Each row is a point on a landscape with many valleys, with its height.
A ball rolls from a point to the lowest of its 3 nearest points, and stops where none of them is lower. Distance is the straight distance between rows; heights are no part of it.
lep height 160: [168 123 113 126 133  73 106 110  76 127 129]
zibu height 500: [172  96 101 119 131 113 110 149 122 123  91]
Tup height 629: [119 158  99 106 129 125 163  94  75 162 119]
Vuda height 519: [165 122  91 106 138 112 114 124  83 139  97]
dol height 376: [192  93 127 143 146  67  82 150 117 105 107]
vige height 258: [ 75 146 157 114 129 196 137 117 172 122 165]
metud height 233: [164 174  83 120 138 164 189  78  92 113 131]
Mil height 224: [165 172 100 141 130 115 163  70  75 106 158]
rofi height 214: [ 56 132 138  81 135 216  90 131 135 139 173]
vib height 367: [177  95 121 141 136 115 103 158 157  91 103]
bosum height 121: [126 127 164 152 150 136  94 109 166  86 187]
Buzap height 340: [ 72 135 179 181 102  68 155 152 148 151 144]
vefi height 550: [163 103  73 100 118 159 119 153 114 125  71]
bal height 255: [179 135  93 118 142  96 107 100  60 121 134]
tonoz height 435: [129 130 112 122 123  97 135 129  92 164 101]
fuv height 223: [111 124 139 123 131 193 122 128 172  98 159]
Vog height 196: [ 67 140 176 135 110 136 179 159 164 164 115]
Vor height 580: [189  94  82 116 116 144 100 167 133  98  78]
Zeda height 203: [102 130 159 142 129 151 144 134 181 118 147]
verug height 517: [177 129  68  97 135 142 117 106  70 125 108]
Zeso height 531: [146 127  79  94 127 157 127 136 101 149  78]
kug height 281: [ 66 134 178 125 149 135  79 106 134 131 205]
maseb height 394: [109 143 130 156 111  46 127 122  77 164 140]
gif height 69: [ 68 136 151 116 112 125 181 158 130 186  86]
Ziro height 134: [ 72 132 146 101 145 176  78 114 139 133 185]
tur height 147: [139 156 112 133 129  93 138  86  60 145 149]
daz height 204: [143 115 125 132 119 184 129 146 182  94 122]
Bom height 71: [158 172  89 125 138 141 174  71  77 115 146]
tonem height 52: [127 115 162 166 124  75 126 147 157 125 133]
kivud height 529: [154 125  84  99 129 127 118 118  80 146  98]
Fud height 144: [ 86 135 168 138 144 149 107 103 159 116 191]
rol height 201: [ 84 130 157 143 109  99 166 157 147 176 102]
tol height 118: [122 111 143 148 122  98 135 148 151 137 110]
Ropeb height 536: [160 131  65  93 128 156 123 124  81 131  92]
sok height 457: [180 121  81 103 138 120 106 120  74 119  98]
lafos height 501: [135 131  91  99 130 135 142 118  80 155  94]
Dobu height 514: [129 112 119 115 117 146 138 162 147 142  85]
Nava height 265: [178  97 137 142 134  92  99 145 142 100 108]
ker height 220: [ 88 127 177 161 121 105 148 142 175 131 146]
nezo height 315: [101 129 119 110 119 127 146 146 112 175  83]
sevur height 195: [103 130 183 165 135 116 125 117 172 105 178]
dofe height 380: [ 87 137 157 167 103  60 139 144 120 175 122]
vunar height 236: [ 90 128 153 126 114 157 166 156 179 141 106]
nin height 183: [133 119 150 139 131 145 132 137 180 107 135]
Nat height 89: [163 106 157 161 131  97 103 142 171  83 140]
bitu height 215: [106 123 137 135 113 101 149 147 134 164 102]
sokef height 234: [163 166  98 143 133  98 153  69  66 110 161]
bif height 502: [159 106 114 120 125 122 124 150 133 131  87]
Baf height 125: [148 109 135 151 126  67 112 150 128 130 113]
Rut height 456: [173  98 112 123 123 154 116 162 163  99  85]
nugi height 285: [ 60 145 177 128 132 169 136 113 168 131 175]
Fedag height 88: [101 130 158 127 146 156  92 107 159 100 183]
venuf height 235: [ 96 138 132 109 114 210 130 132 175 108 155]
gidis height 61: [153 141 108 143 130  60 114  98  53 129 147]
Povo height 159: [149 115 150 140 142 147 106 126 179  79 158]
Bir height 261: [ 70 141 157 110 127 204 157 131 180 128 148]

For each start below, name every point that the ball comes to, in order.
sevur | bosum Fedag
vunar | Vog gif
Tup | tur gidis
vefi | Zeso lafos
nin | Povo Nat
rofi | Ziro Fedag

For each start below, name the point where the ball stops.
Ropeb | sok
bitu | tonem
dol | tonem
Bir | Nat
Zeda | Nat
vige | Nat
